Points on a hilly landscape, in no order, each with its height.
From any point a ball takes the steepest step (drop divided by distance) to one of its 3 nearest points. It stops when none of these is lower. Distance is the straight distance between rows; heights are no part of it.
J70: [-12   3  61  59  28  47  66  20  16  52  -8   6  35  68  10  24  13  -4
 -15 -65]  h=293
J834: [ 22  10  18  12 -48   3  52  19  -3 -18  35   1 -28  -9   0  25  39   4
 -18 -14]  h=205
J854: [ -6   6  60  57  23  49  62  21  23  37  -4   4  27  61   9  27  16   3
  -6 -63]  h=196
J66: [-13  11  40  38   7  22  39  11   4  15  -2   6  35  19  18  22  23  -3
   1 -29]  h=455
J455: [ 17  17  17   5 -54   5  54   6  -1 -22  40   2 -38 -12   7  22  37   1
 -18 -10]  h=237
J744: [-11  -4 -31 -27   0 -12 -54 -29  16 -29 -22  -8  -7 -13 -12 -16 -35 -20
  -4  37]  h=392
J641: [  2 -20  61  72  -1  77  76  18  16  35  26   6   3  26   9  72  59  23
 -22 -52]  h=151
J60: [  8  -5  28  -8  18  -1 -45 -12  11  -6 -49 -14  18  -2  -2  -9 -25  -3
   7  20]  h=461
J663: [ 14  18 -16 -12 -28 -15   8  14 -13 -21  48  -2 -37 -29   9  -8  20   8
 -15   3]  h=368
J109: [ -5  10  55  55  16  46  59  15  21  33  -1  10  30  56  14  29  21  -7
  -6 -57]  h=128
J112: [-15  -8 -88 -69 -14 -62 -66 -41   0 -55 -17  15  -3 -35 -29 -18 -39 -11
  21  52]  h=513
J565: [-12   0  44  51  49  17   8  26 -12  59 -75  -1  56  54  -7   3 -17  28
 -20 -43]  h=279
J319: [  4  -3  48  11  30   6 -14   4  -6  38 -57 -10  41  21  -5  -1 -10  18
   6  -1]  h=458
J152: [ -4  28   6  12 -18  -7  11  10 -10 -15  21  -1 -10 -19   6   6  34   2
 -14   3]  h=103
J588: [  2   1 -10 -37   7 -14 -67 -29  25 -29 -45   4  24   8 -12 -30 -55  -6
  -2  37]  h=446
J943: [ 24  11  10 -10 -49  -2  49  12  -9 -24  56   4 -45 -25   7  17  28  -2
 -22  -2]  h=278
J264: [-16   5  48  45  33  24  40  19   3  48 -28   3  44  53  15  12  -5   3
 -11 -52]  h=199
J268: [ -1  -9 -58 -35  -4 -20 -37  -2  -1 -18  18   6 -45 -36 -14 -19 -13 -20
   9  34]  h=349
J624: [  8   4 -43 -32 -19 -28 -13  11 -12 -15  45   8 -56 -36   0 -22   0  -9
   4  10]  h=340
J50: [ -9   6  40  31  29   3  10  11  -8  35 -41   0  44  24  14   2  -1  11
   6 -20]  h=287
J751: [-15  -9 -68 -58   7 -45 -64 -41  22 -44 -15   3  -3 -17 -27 -21 -47 -15
   3  43]  h=607
J439: [ -8   3  46  50  16  43  52  20  10  37  -8   3  42  47  17  20  12  -2
   0 -47]  h=280
J568: [ 14 -11 -53 -42 -23 -24  -7   2 -22 -17  67   6 -56 -43   4 -24  -5 -13
  17  14]  h=441
J982: [ -8  -7 -69 -48 -13 -32 -48 -21   5 -30  -1  -2 -33 -39 -14 -18 -26 -28
  14  40]  h=547
J396: [  5  -8  45   5  29   0 -28  -2  -2  27 -73 -11  38  29 -15  -8 -23  18
   8  -7]  h=497
J604: [ 10 -28 -65 -50 -38 -42  19 -15 -18 -38 103  15 -57 -42   8 -22   3   4
  35  26]  h=545
J518: [ -1  -4  57  62   3  57  60  12  25  32   7   6  24  47  12  42  37  11
  -6 -55]  h=97
J486: [ 18  -4 -33 -39 -31 -24  19   2 -19 -22  79  14 -53 -35  12 -19   2   6
   6   5]  h=426
J668: [ 11  12 -29 -26 -13 -15  -1  15  -6 -17  47   1 -46 -31   5 -11  13  -3
  -5   6]  h=382
J58: [ -4   6  38  56  -1  37  61  11  17  13   6   6  23  27  11  31  39  -4
  -5 -36]  h=204
J860: [ 13  13  -9 -23 -38 -20  28  13  -8 -28  63  15 -39 -32   6  -3  14   5
 -15  -5]  h=343
J882: [ -7   4  45  37  35   8  24  14  -5  47 -50   0  48  41  10   6  -7  10
  -7 -29]  h=222
J607: [ -9   7  57  52  28  33  54  20  11  41 -26   2  42  54  14  16   6  -5
  -7 -53]  h=215
J758: [ -6   4  39   7  30   6 -14   3 -13  23 -43 -10  32   3  15  -3  -9   7
   6  -6]  h=379
J474: [  5  23 -12 -12 -24  -8   3  19 -13 -17  37   7 -32 -33   4  -6  25   3
 -16   5]  h=256
J349: [ -1 -20  64  68  20  83  74  19  25  34  26   4   6  39  18  72  54  29
 -18 -66]  h=124
J802: [  0  -3  44  26  35   2 -11   7  -9  50 -77  -3  48  36 -11  -1 -16  27
   0 -24]  h=358
J937: [  3   2 -45 -27 -10 -17 -24   5 -12 -18  24   4 -44 -38  -1 -21   2 -12
   4  22]  h=335
J306: [-13   7  49  50   8  23  49  11   1  26  -9  10  49  46  17  16  15  -5
   1 -40]  h=307
J593: [ 11 -17 -50 -40 -40 -37  40 -11  -5 -38 105  11 -57 -36  15  -5   2  12
   8  18]  h=425
J381: [ 11   2  32  50 -27  45  57  11   8  12  21   8   6  25   6  33  54  -3
  -6 -25]  h=18
J623: [  2 -20  64  72  17  85  84  21  14  45  27  13   3  29  18  80  60  29
 -26 -64]  h=264
J540: [  7  10 -35 -24 -15 -18 -21   6  -4 -14  37   0 -41 -34   1 -19   9  -6
  -4   9]  h=317
J585: [  9  24  -1   0 -29 -12  21  14 -11 -20  45   1 -28 -25   7   5  30   5
 -16  -5]  h=150
J233: [ 15  -5  37 -10  13   3 -49 -11   6   8 -64 -10  34  17 -13 -13 -33  10
  15  22]  h=616
J608: [ 10  -4  25 -27  14  -4 -62 -22  18 -17 -56 -10  24  13 -15 -24 -42  -1
   5  28]  h=440
J599: [ 14   1  34 -17  17  -2 -57 -21   7  -7 -58  -5  27  14 -10 -15 -37   7
   1  21]  h=457
J466: [  6 -12  46  68  -8  55  71   8  25  27  27  13   9  33   7  57  53  10
  -8 -49]  h=101
J790: [  5 -11  41  20  30   8 -34   2  -6  37 -86  -8  47  35 -27   0 -20  23
   0  -7]  h=507
J526: [-10  -9 -56 -51   6 -35 -69 -40  19 -49 -28   3  11 -11 -16 -26 -48 -10
  -2  47]  h=563
J722: [-12   9  29   9  18   3 -15   2  -6  13 -23 -17  20  -3  16  -6  -1   8
  10  10]  h=355
J205: [ -7  -3 -60 -41   2 -27 -56 -33   8 -31  -9   0 -17 -25 -16 -17 -33 -20
  -1  45]  h=523
J869: [ -1  -2  42  14  34   8  -2   6 -11  43 -51 -12  47  23   8  -2  -8  12
   3 -17]  h=385
J155: [ 11 -30 -68 -63 -40 -45  -8  -7 -28 -38  73   9 -52 -50  -9 -32 -21 -26
  52  42]  h=202
J129: [-14   9  40  26  21   7  16  11  -5  22 -27  -2  40   7  26   3   9   8
   3 -16]  h=327
J946: [-16  12  36  26  15   6  25  10  -2  14 -11   1  33   6  20   9  22   4
   4 -15]  h=324
J773: [ -8  -3 -12 -27   5  -8 -61 -40  22 -26 -27 -13   5  -1   0 -17 -35 -12
   3  37]  h=459
J829: [ 15 -13 -67 -49 -29 -27 -10   9 -19 -19  61   8 -59 -40   6 -30  -7 -15
  24  19]  h=404
J449: [-17   6  44  48  45  21  23  23  -8  58 -67  -8  53  62  -2   4 -18  22
 -27 -43]  h=234
J15: [ -7  19 -12  -5  -3  -7 -14  13 -10  -8  15  -8 -26 -27   7  -4  17  -2
  -5  18]  h=239
J258: [ -3  -1  23 -13  18  -1 -43 -18  14   2 -37 -16  14  -3   5 -14 -26   1
   9  25]  h=445
J197: [-22  -3  38  63  55  37 -22  19  -9  68 -85 -20  73  79 -26  17 -24  51
 -42 -60]  h=350
J13: [ -6  -6 -41 -31   4 -19 -67 -33  21 -34 -30  -3   8  -9 -11 -17 -38 -15
  -2  42]  h=121
J347: [ -7   6 -28 -11   1  -1 -42  -1   6 -11   6 -11 -24 -32   4 -16  -2 -12
   0  28]  h=412
J542: [-15   0  39  61  49  27   6  24  -7  66 -76 -11  55  70 -17  15 -23  37
 -36 -52]  h=304
J198: [  8  -6  13 -25   7 -12 -64 -31  22 -24 -56  -1  29  12 -20 -27 -49  -1
  -5  28]  h=437
J833: [ -1  -2  66  59  18  65  67  19  29  33   7  11  20  55  11  44  32  10
  -8 -58]  h=141
J734: [ -3   4  21  -5  19   2 -39 -10   4  -1 -28 -12  12 -20   8  -6 -17  -7
   7  27]  h=454
J165: [  5  18 -25 -21 -16 -13 -16  12  -8 -12  34   2 -44 -35   6 -13   9   2
  -4   3]  h=338
J796: [ -9  21  15   8   9   2 -15   3  -2   1  -2 -10  14 -19  14  -2  16  -1
   2   9]  h=153
J961: [-14  10  48  34  25   9  25  14  -5  33 -22   1  50  26  15   9  12   5
   3 -25]  h=159
J85: [  9  21  15  10 -40   5  41  16  -3 -14  28   6 -24 -16  10  15  30   1
 -19 -12]  h=152
J522: [-11  14  50  59  44  37  36  27  -2  58 -57  -1  46  70  -7  12 -16  12
 -32 -57]  h=288
J940: [ 19   6 -14 -32 -34 -24  33   5 -12 -28  73   9 -47 -31  18  -4   9   8
 -11   1]  h=407
J355: [-11  29  18  26 -11   7  18  15  -6  -4  12  -3  11  -8   9  11  33  -6
  -5  -3]  h=402
J262: [ -6  -8  46  57  -5  46  64  12  17  29  15   4  14  40   9  42  45   6
  -8 -44]  h=88
J22: [-11  -7 -87 -73 -17 -53 -63 -33   1 -47 -14   4 -16 -30 -27 -19 -39 -19
  16  51]  h=510
J601: [ 23  -1  31  24 -47  21  70  10   0  -1  33   5 -21 -10  -6  33  49   2
 -15 -13]  h=281
J115: [ -2   4 -29 -17   3  -9 -42 -17   9 -15  -8 -12 -23 -28  -3 -18 -12 -20
   3  32]  h=378
J516: [-11  13  12   2  13   3 -28  -9   1   2 -16 -14   7 -23  15  -2   7   3
   4  20]  h=230
J792: [-10  -4  31  40  50  22 -21   7 -10  63 -85 -13  58  65 -22  11 -22  43
 -26 -38]  h=421
J977: [ 14 -21 -63 -50 -40 -38  -1   0 -21 -25  82  11 -53 -41   1 -37  -6  -5
  29  26]  h=551
J263: [-14  17  32  22  17   3   6   6  -8  15 -19 -11  37   3  23   4  16   4
   5  -1]  h=339
J203: [ -6  -3  39  32  46  11  12  17 -18  53 -64  -7  51  48  -2   9 -15  22
  -6 -31]  h=342
J605: [  2  -4   8 -23  11  -6 -63 -26  18 -17 -41 -15  15   5  -6 -25 -45  -8
  -3  32]  h=436
J676: [ -2   5 -47 -23  -3  -9 -47  -2  -1 -11   7  -5 -42 -34 -11 -15 -10 -21
   3  29]  h=381
J7: [ -6  -1  54  57   7  49  57  12  23  23   7   7  26  44  14  33  37  -6
  -1 -47]  h=107
J955: [ 19 -20 -61 -58 -25 -35  -5  -4 -26 -30  75   3 -58 -43   0 -36 -13 -16
  39  30]  h=413
J142: [ -3 -16  34  33  37  20 -23   5  -5  52 -90 -13  53  58 -39   9 -18  37
 -10 -25]  h=472
J494: [ 18  25  -6 -10 -37  -7  27  11 -17 -21  50   3 -39 -24   8   1  25   2
 -18  -6]  h=206
J307: [ 12   6 -27 -32 -26 -14  13  16 -13 -22  55   9 -46 -36  14 -20   7  11
 -10   4]  h=434
J956: [-13 -13 -89 -77   0 -61 -75 -47   8 -63 -21  12  14 -23 -30 -24 -42  -9
  14  50]  h=517
J343: [  0   2 -32 -20   1  -7 -41 -10   2 -13   6 -10 -27 -35  -1 -16  -6 -15
  -1  31]  h=408
J562: [ 12   0 -45 -32 -20 -26 -11  13 -14 -12  53   5 -51 -34   7 -19   1  -7
   1   4]  h=353
J388: [ -7  -6 -44 -31   0 -17 -56 -33  16 -24 -12  -6 -12 -18 -12 -17 -28 -21
   4  46]  h=477
J893: [  7  -7  30  -7  12   6 -39  -9   6   3 -38  -8  23  -5   5 -11 -16   0
   9  24]  h=476
J872: [-13  11  49  45  36  25  40  25   3  49 -48   0  49  55   2   7  -7   5
 -18 -55]  h=197
J156: [ -5 -10 -84 -61 -14 -37 -38 -22  -2 -37  -1   8 -42 -30 -23 -17 -29 -36
  19  48]  h=473
J818: [-20   8  38  21  19   5  10  11 -11  19 -26 -12  37   5  15   2  11   2
   8  -7]  h=336
J672: [-10   5  57  52  33  45  59  23  11  52 -22   5  41  64   7  18  -1   0
 -11 -65]  h=266
J394: [-11  -9 -69 -68   8 -44 -79 -45  19 -52 -25   9  20 -14 -20 -22 -39  -6
   4  46]  h=534
J288: [ 18   4 -25 -31 -32 -28  22  12 -14 -18  76   7 -51 -27  19 -15   7   6
  -9   0]  h=422
J742: [-10   2  40  38  22  17  37  23   2  38 -30   1  48  39  19   9   0   1
  -6 -38]  h=218
J699: [ 17   8  27  35 -42  26  58  12  -1  -4  28   7 -19  -1   2  43  49   4
 -15 -21]  h=308
J806: [ -6  13  59  55  38  43  53  30   7  48 -38  -3  42  75   0  15 -10   8
 -20 -68]  h=390
J462: [-11  11  41  42  11  16  38  16   2  23 -21   1  42  37  16  17  17   0
  -1 -37]  h=174
J334: [ 15 -18 -48 -47 -27 -40  11   3 -15 -27  90  12 -56 -40  12 -26  -1   0
  14  17]  h=500
J762: [  1   1  19 -19  14  -3 -54 -25  15 -12 -36  -8  16  -7   1 -20 -33   2
   5  30]  h=438
J820: [ -1  -6  47  23  33   6  -3  10  -7  47 -69  -5  44  31  -9   0 -14  29
  -3 -14]  h=433
J987: [ 29  -2  19  12 -53   8  63  14  -3 -15  38  -5 -36  -9   3  32  40   4
 -18  -4]  h=242
J582: [  4 -16 -73 -44 -15 -25 -34  -8  -1 -27  14   5 -46 -34 -15 -26 -29 -36
  21  42]  h=352
J345: [  5 -22 -84 -71 -32 -48 -28  -9 -27 -42  27  16 -53 -45 -19 -27 -33 -34
  45  46]  h=164
J72: [  8 -29 -67 -58 -31 -42   3 -11 -22 -39  86  10 -58 -47   3 -31 -15  -7
  48  37]  h=530
J921: [-16   7  46  49  41  20  37  21  -3  52 -42   7  48  51   8   6 -17   6
 -14 -42]  h=191
J911: [ 12  -9 -62 -43 -22 -29 -20   6 -17 -16  38   6 -57 -33  -1 -26 -10 -18
  17  18]  h=299
J628: [ 13 -15 -66 -56 -23 -31 -15  -3 -23 -21  49   7 -58 -35   0 -26 -21 -21
  27  25]  h=319
J666: [ 13   7 -41 -36 -18 -19  -1   8 -20 -20  50   6 -47 -38   9 -24   1   2
  -6  11]  h=363
J797: [-11  17  28  25  13   5  15  11  -3   8  -7  -3  35   3  20  11  32  -1
   1  -7]  h=337
J412: [  1 -23 -78 -60 -21 -32 -24  -7 -11 -30  29   0 -52 -44 -13 -27 -29 -36
  31  38]  h=192
J176: [-13  11  38  31  20  11  29  12   1  20 -19  -3  43  16  18  12  12   2
   0 -19]  h=275
J54: [ 15 -15 -59 -48 -24 -29  -5   0 -21 -25  83  12 -52 -42   9 -30  -1   0
  26  18]  h=475
J111: [ 24  -7  34  41 -37  32  72  16   3  17  29   2 -22   2  -2  54  60  11
 -15 -17]  h=315
J683: [  9 -15  37  22  34  10 -32   7  -9  46 -89  -4  51  47 -33   2 -15  31
   1 -16]  h=499
J103: [ -4   4 -30 -20   9  -5 -50 -19  11 -16 -16  -9 -13 -22   0 -20 -21 -17
  -3  34]  h=276
J992: [ 23   6   3 -22 -48  -5  50   4  -9 -33  63   7 -53 -30  10   9  15   1
 -22  -3]  h=314
J236: [-11   1 -22 -24   4  -7 -53 -25  17 -15 -18 -14  -6 -11  -6 -14 -26 -18
   6  35]  h=267
J245: [-12 -12 -84 -62 -12 -48 -59 -29   5 -38 -14   3 -23 -29 -23 -18 -41 -24
  14  48]  h=505
J4: [ 10   0  25  39 -37  32  59   7  10   2  17   4  -5   9   0  39  55  -4
  -9 -20]  h=119
J625: [-15 -10 -94 -80  -9 -67 -70 -34  -2 -62 -19  13  -7 -35 -31 -26 -39 -10
  23  50]  h=514
J259: [ 14  -6 -29 -39 -36 -30  39  -6 -18 -33  98  10 -55 -32  14 -12   1  15
   0  12]  h=423
J427: [ 13  11  23  25 -35  16  50  14  -1  -8  28   7 -15   4   6  27  45  -2
 -12 -13]  h=341
J520: [-15   6  47  60  54  33  19  28  -9  60 -69 -10  48  68 -13  19 -14  22
 -35 -59]  h=251
J471: [ -7 -15 -71 -50 -11 -37 -52 -29  10 -30 -10   4 -24 -27 -24 -16 -34 -22
   6  51]  h=524
J868: [  9 -16 -62 -49 -18 -28 -24   2 -11 -22  41   4 -59 -42 -11 -29 -12 -26
  28  27]  h=167
J810: [  1 -10 -19 -35   6 -15 -69 -36  25 -27 -33   1  12  -1 -10 -22 -47 -17
   0  38]  h=374
J426: [ -2  18 -14 -11   3  -8 -31  -2   0  -4   9 -12 -23 -29  -3 -19   4  -7
   2  23]  h=359
J117: [ -9 -12 -85 -69   4 -55 -68 -40  11 -57 -18   8   4 -26 -26 -19 -41 -17
   6  44]  h=516
J284: [ -1   9  -2  -7  13   9 -42  -9   3  -1 -11 -16  -2 -15  14 -12  -3  -5
   3  25]  h=302
J529: [ -5  24  19  25 -24   6  40  13  -3 -11  18   8 -10  -7  11  17  41  -1
 -10 -12]  h=405
J332: [ 12  22   6   2 -32 -10  34  13  -5 -24  40   3 -31 -18   7  17  38   2
 -19  -5]  h=165
J339: [  2  -2  -5 -32  13 -15 -63 -33  19 -25 -40   0  25   8 -10 -26 -54  -8
  -5  33]  h=430
J405: [ -1  -8 -38 -51  15 -33 -77 -41  20 -41 -30   6  27  -7 -11 -29 -48  -9
   0  39]  h=444
J365: [ -5  -6 -68 -41  -3 -24 -55 -21   3 -28  -8  -4 -32 -29 -15 -18 -31 -22
   6  40]  h=559
J567: [ 25  -2  30  35 -39  26  76   8   7   1  28   0 -21   2   5  42  58   5
 -15 -24]  h=309
J638: [ -3   7  30   1  23   1 -33 -10  -6  12 -33 -13  25  -4  16 -15  -7   5
   8  10]  h=435
J883: [  2  -8 -64 -36 -11 -18 -26  -1  -9 -13  28  -1 -52 -38 -10 -27  -8 -22
  15  27]  h=310
J12: [ 13  -6  46   9  20   4 -40  -5   1  30 -85  -3  48  36 -30  -7 -28  17
   8   0]  h=508
J360: [-17  22  20  26 -10   6  17   6  -6   1   0  -1  26  -4  13   5  26  -1
  -1  -4]  h=361
J901: [-11  27  25  35 -12   7  29  12  -1   1  18  -4   7   2   8  25  43  -1
  -7 -12]  h=431
J432: [ -5  -3   6 -22   8  -5 -61 -27  11 -14 -31 -10   7  -5  -9 -14 -36 -13
   3  33]  h=439
J21: [ -7  28  12   8   6  -3  -1  10 -11  -5   7  -5   8 -14  16   0  20  -3
  -1   4]  h=71
J799: [  3  -3  38  -6  24   7 -32  -5   0  18 -48 -14  28   4   2 -10 -21  10
  15  13]  h=668
J598: [ 10 -22 -62 -57 -31 -42   8  -9 -23 -33  97  16 -58 -46   6 -29  -4   1
  41  27]  h=685
J451: [  1  -6  67  63  24  76  70  15  36  38  16   4  18  51  15  46  37  16
 -13 -66]  h=198
J275: [  2  16 -24 -18  -4 -13 -20  10 -10 -11  19  -1 -35 -35   0 -13   9  -5
  -6  12]  h=286
J564: [-14  12  28  14  14   3 -11   3 -12   8 -12 -10  31  -4  16  -3  13  -4
   6   8]  h=344
J18: [ -2  -8  41  36  46  10  -4  16  -8  53 -76  -8  53  47 -15   7 -22  28
 -13 -36]  h=168
J887: [-14  -6 -52 -53  10 -38 -79 -42  30 -34 -31   8  28  -4 -21 -32 -47  -6
   3  39]  h=114
J864: [ -9   8  -9  -9  11   2 -41 -15   0  -9  -2 -14 -16 -23   2  -7  -5  -9
   0  22]  h=365
J402: [ -8 -16 -85 -78   3 -58 -82 -45  12 -64 -21   9  20 -27 -29 -32 -42  -2
  18  45]  h=518
J310: [ -3 -14 -98 -75 -29 -50 -38 -25 -12 -49  -4   8 -32 -40 -22 -15 -47 -23
  31  49]  h=506
J914: [-12   7  48  45  36  23  25  24  -7  50 -48   1  50  47   3   6 -13  10
 -13 -42]  h=183
J975: [  8  -9  44  54 -10  62  67   6  17  21  13   6  11  25   6  49  53   6
  -6 -39]  h=91
J615: [-16   0  35  60  53  25 -16  16  -5  68 -87 -11  57  76 -28  14 -18  43
 -34 -52]  h=354
J856: [  1   2  39  56 -15  45  62  14  10  15  15   0   9  34   6  43  48   4
  -2 -33]  h=72
J572: [-10   3 -13 -15   5  -2 -50 -27   9 -16 -16  -9 -13 -18   2 -20 -16 -15
   2  33]  h=132
J83: [ 11 -25 -72 -58 -35 -34 -16  -3 -14 -33  57   6 -52 -47  -2 -34 -23 -21
  45  34]  h=208
J679: [ -8  17  -6  -1   7  -4 -26   2  -9  -9  10 -12 -15 -26  11 -10  19  -2
  -2  15]  h=295
J757: [ 15  -7  37  -7  19  -2 -47  -9   7   9 -67 -10  40  23 -24 -15 -28  14
   4   4]  h=718
J660: [ -6  18  11   4   7   3 -22   3  -7  -4  -4 -12   0 -25  11 -12  19  -4
  -2  16]  h=225
J532: [-13  25  35  41  -4  14  36   7   1   5   3   4  23  11  12  22  37  -3
   3 -20]  h=380
J934: [  0 -18 -87 -68 -29 -41 -26  -9 -19 -32  20   9 -55 -36 -18 -22 -32 -29
  32  46]  h=171
J464: [ 13 -27 -57 -52 -32 -42  30 -17 -17 -39 113  15 -61 -46  10 -13   7   8
  23  21]  h=447
J211: [-12  26   2   7  -1  -1 -14  11  -8  -2   6 -10  -3 -19  10   0  24  -5
  -7   7]  h=166
J350: [-12  -5 -85 -67   6 -44 -73 -42  14 -61 -28   6  12 -22 -30 -21 -44  -5
  14  49]  h=520
J161: [ 16  -4 -48 -39 -29 -23   3   1 -17 -24  70   5 -55 -37   8 -24   7   1
  10  10]  h=432
J511: [ -9   3  37  48  48  26 -11  20 -12  61 -80  -7  58  63 -20  12 -17  37
 -23 -44]  h=388
J102: [ 12  -7 -58 -41 -21 -29  -8  10 -17 -19  60  10 -61 -46   3 -27  -7  -9
   7  20]  h=442
J692: [  5 -19  47  64  -6  64  76  10  24  32  23  11   0  20   6  64  61  16
 -19 -43]  h=125
J662: [  0  -5  40   3  28   0 -24   2  -5  29 -49 -12  39  11   2  -5 -18  16
   9  -1]  h=463
J661: [ -6   1   0  -8  14   1 -52 -24  15 -13 -27 -15   5 -17   4 -16 -24  -8
   7  34]  h=443
J317: [  4 -27 -76 -65 -34 -40 -14  -4 -29 -39  49   6 -57 -43  -5 -33 -31 -30
  51  46]  h=157
J731: [ 14 -34 -71 -50 -37 -51  20 -13 -25 -50 110   8 -59 -53  -4 -18   4  -1
  45  40]  h=675
J114: [  3  13  31  57 -12  27  54  10  12   9   9   6  18  25   2  35  48  -2
  -7 -28]  h=140
J40: [ -2  -4 -28 -45   6 -30 -77 -48  24 -39 -39  -3  27   0 -19 -29 -54  -1
  -3  39]  h=456
J863: [  0  -1  71  59  23  63  68  14  23  43   2   3  30  60   8  34  21   6
  -8 -68]  h=238
J984: [-15   5  48  53  46  30  27  23  -9  59 -64  -6  49  67  -7   6 -17  15
 -26 -57]  h=188
J346: [ -4  11  31  44 -20  26  40   7   9   3  16  -2  14  11   2  23  46  -3
  -3 -19]  h=162
J146: [-11   9  49  52   0  26  54   3  10  16   0   7  32  36  18  19  27  -4
   0 -29]  h=334
J812: [ -6  -7 -32 -25   8  -8 -53 -23  14 -19  -8 -12 -14 -21  -2 -15 -27 -14
   1  36]  h=384
J541: [  6  28   8  11 -28  -3  24  11  -8 -18  27   3 -15 -15   2   6  31   1
 -15  -6]  h=85
J366: [ -9   6  58  49  20  22  51  17   6  34 -16   5  43  48  22  19   8  -5
   1 -40]  h=243
J183: [-11   8  45  50  46  21  23  24  -3  53 -64   0  49  55  -1  11 -14  20
 -19 -49]  h=207
J293: [ 15   0 -14 -33 -47 -25  43  -2  -5 -31  83   9 -50 -29  23  -1   7   7
 -12   0]  h=419
J392: [  1  29 -11  -4 -16 -11   1  13 -12 -14  26  -2 -24 -29   6   0  30  -4
 -13  11]  h=177
J781: [  2 -16  55  73   6  68  68  15  23  33  26   5  14  35   6  56  52  20
 -16 -55]  h=112
J985: [ 16 -13  35  53 -30  46  71  12   9  20  28   5  -7   6   0  50  64   4
 -19 -23]  h=227
J999: [-22   7  36  62  54  36  -1  21  -4  69 -90 -21  64  75 -21  20 -15  38
 -41 -56]  h=329
J910: [  1  12  26  35 -18  10  36   9   2  -4  10   1   8   3   6  21  46  -2
 -12 -16]  h=326
J422: [ 21 -20  36  52 -18  45  73  14  12  25  23   2 -10  12   6  50  60   6
 -12 -29]  h=311
J315: [ -3   7  37  15  26   9 -11   3  -9  26 -35 -14  28   3  17   4  -4   3
   5   2]  h=367
J144: [  6 -35 -69 -56 -28 -50  18 -11 -20 -41 107   9 -60 -56   2 -23  -1  -3
  48  43]  h=756
J553: [ -7   2 -42 -24   2 -16 -39 -10   7 -16  -2 -14 -36 -27  -6 -21 -16 -16
   2  39]  h=414
J917: [ 18  -1  32  48 -22  35  66   8  13  12  18  10  -3   7  -1  43  59   4
  -7 -23]  h=118

Call two points neighbours if one is among the 3 nearest of the other. Go from one point of each pair to the other, from neighbour to neighbour, staying as low as possible. Name the highest point that can't be avoided.
J961, J13: J343
J21, J462: J699
J868, J317: J412
J541, J868: J937
J381, J462: J439
J18, J961: J565
J914, J462: J742
J984, J914: J183
J13, J572: J744
J541, J21: J679
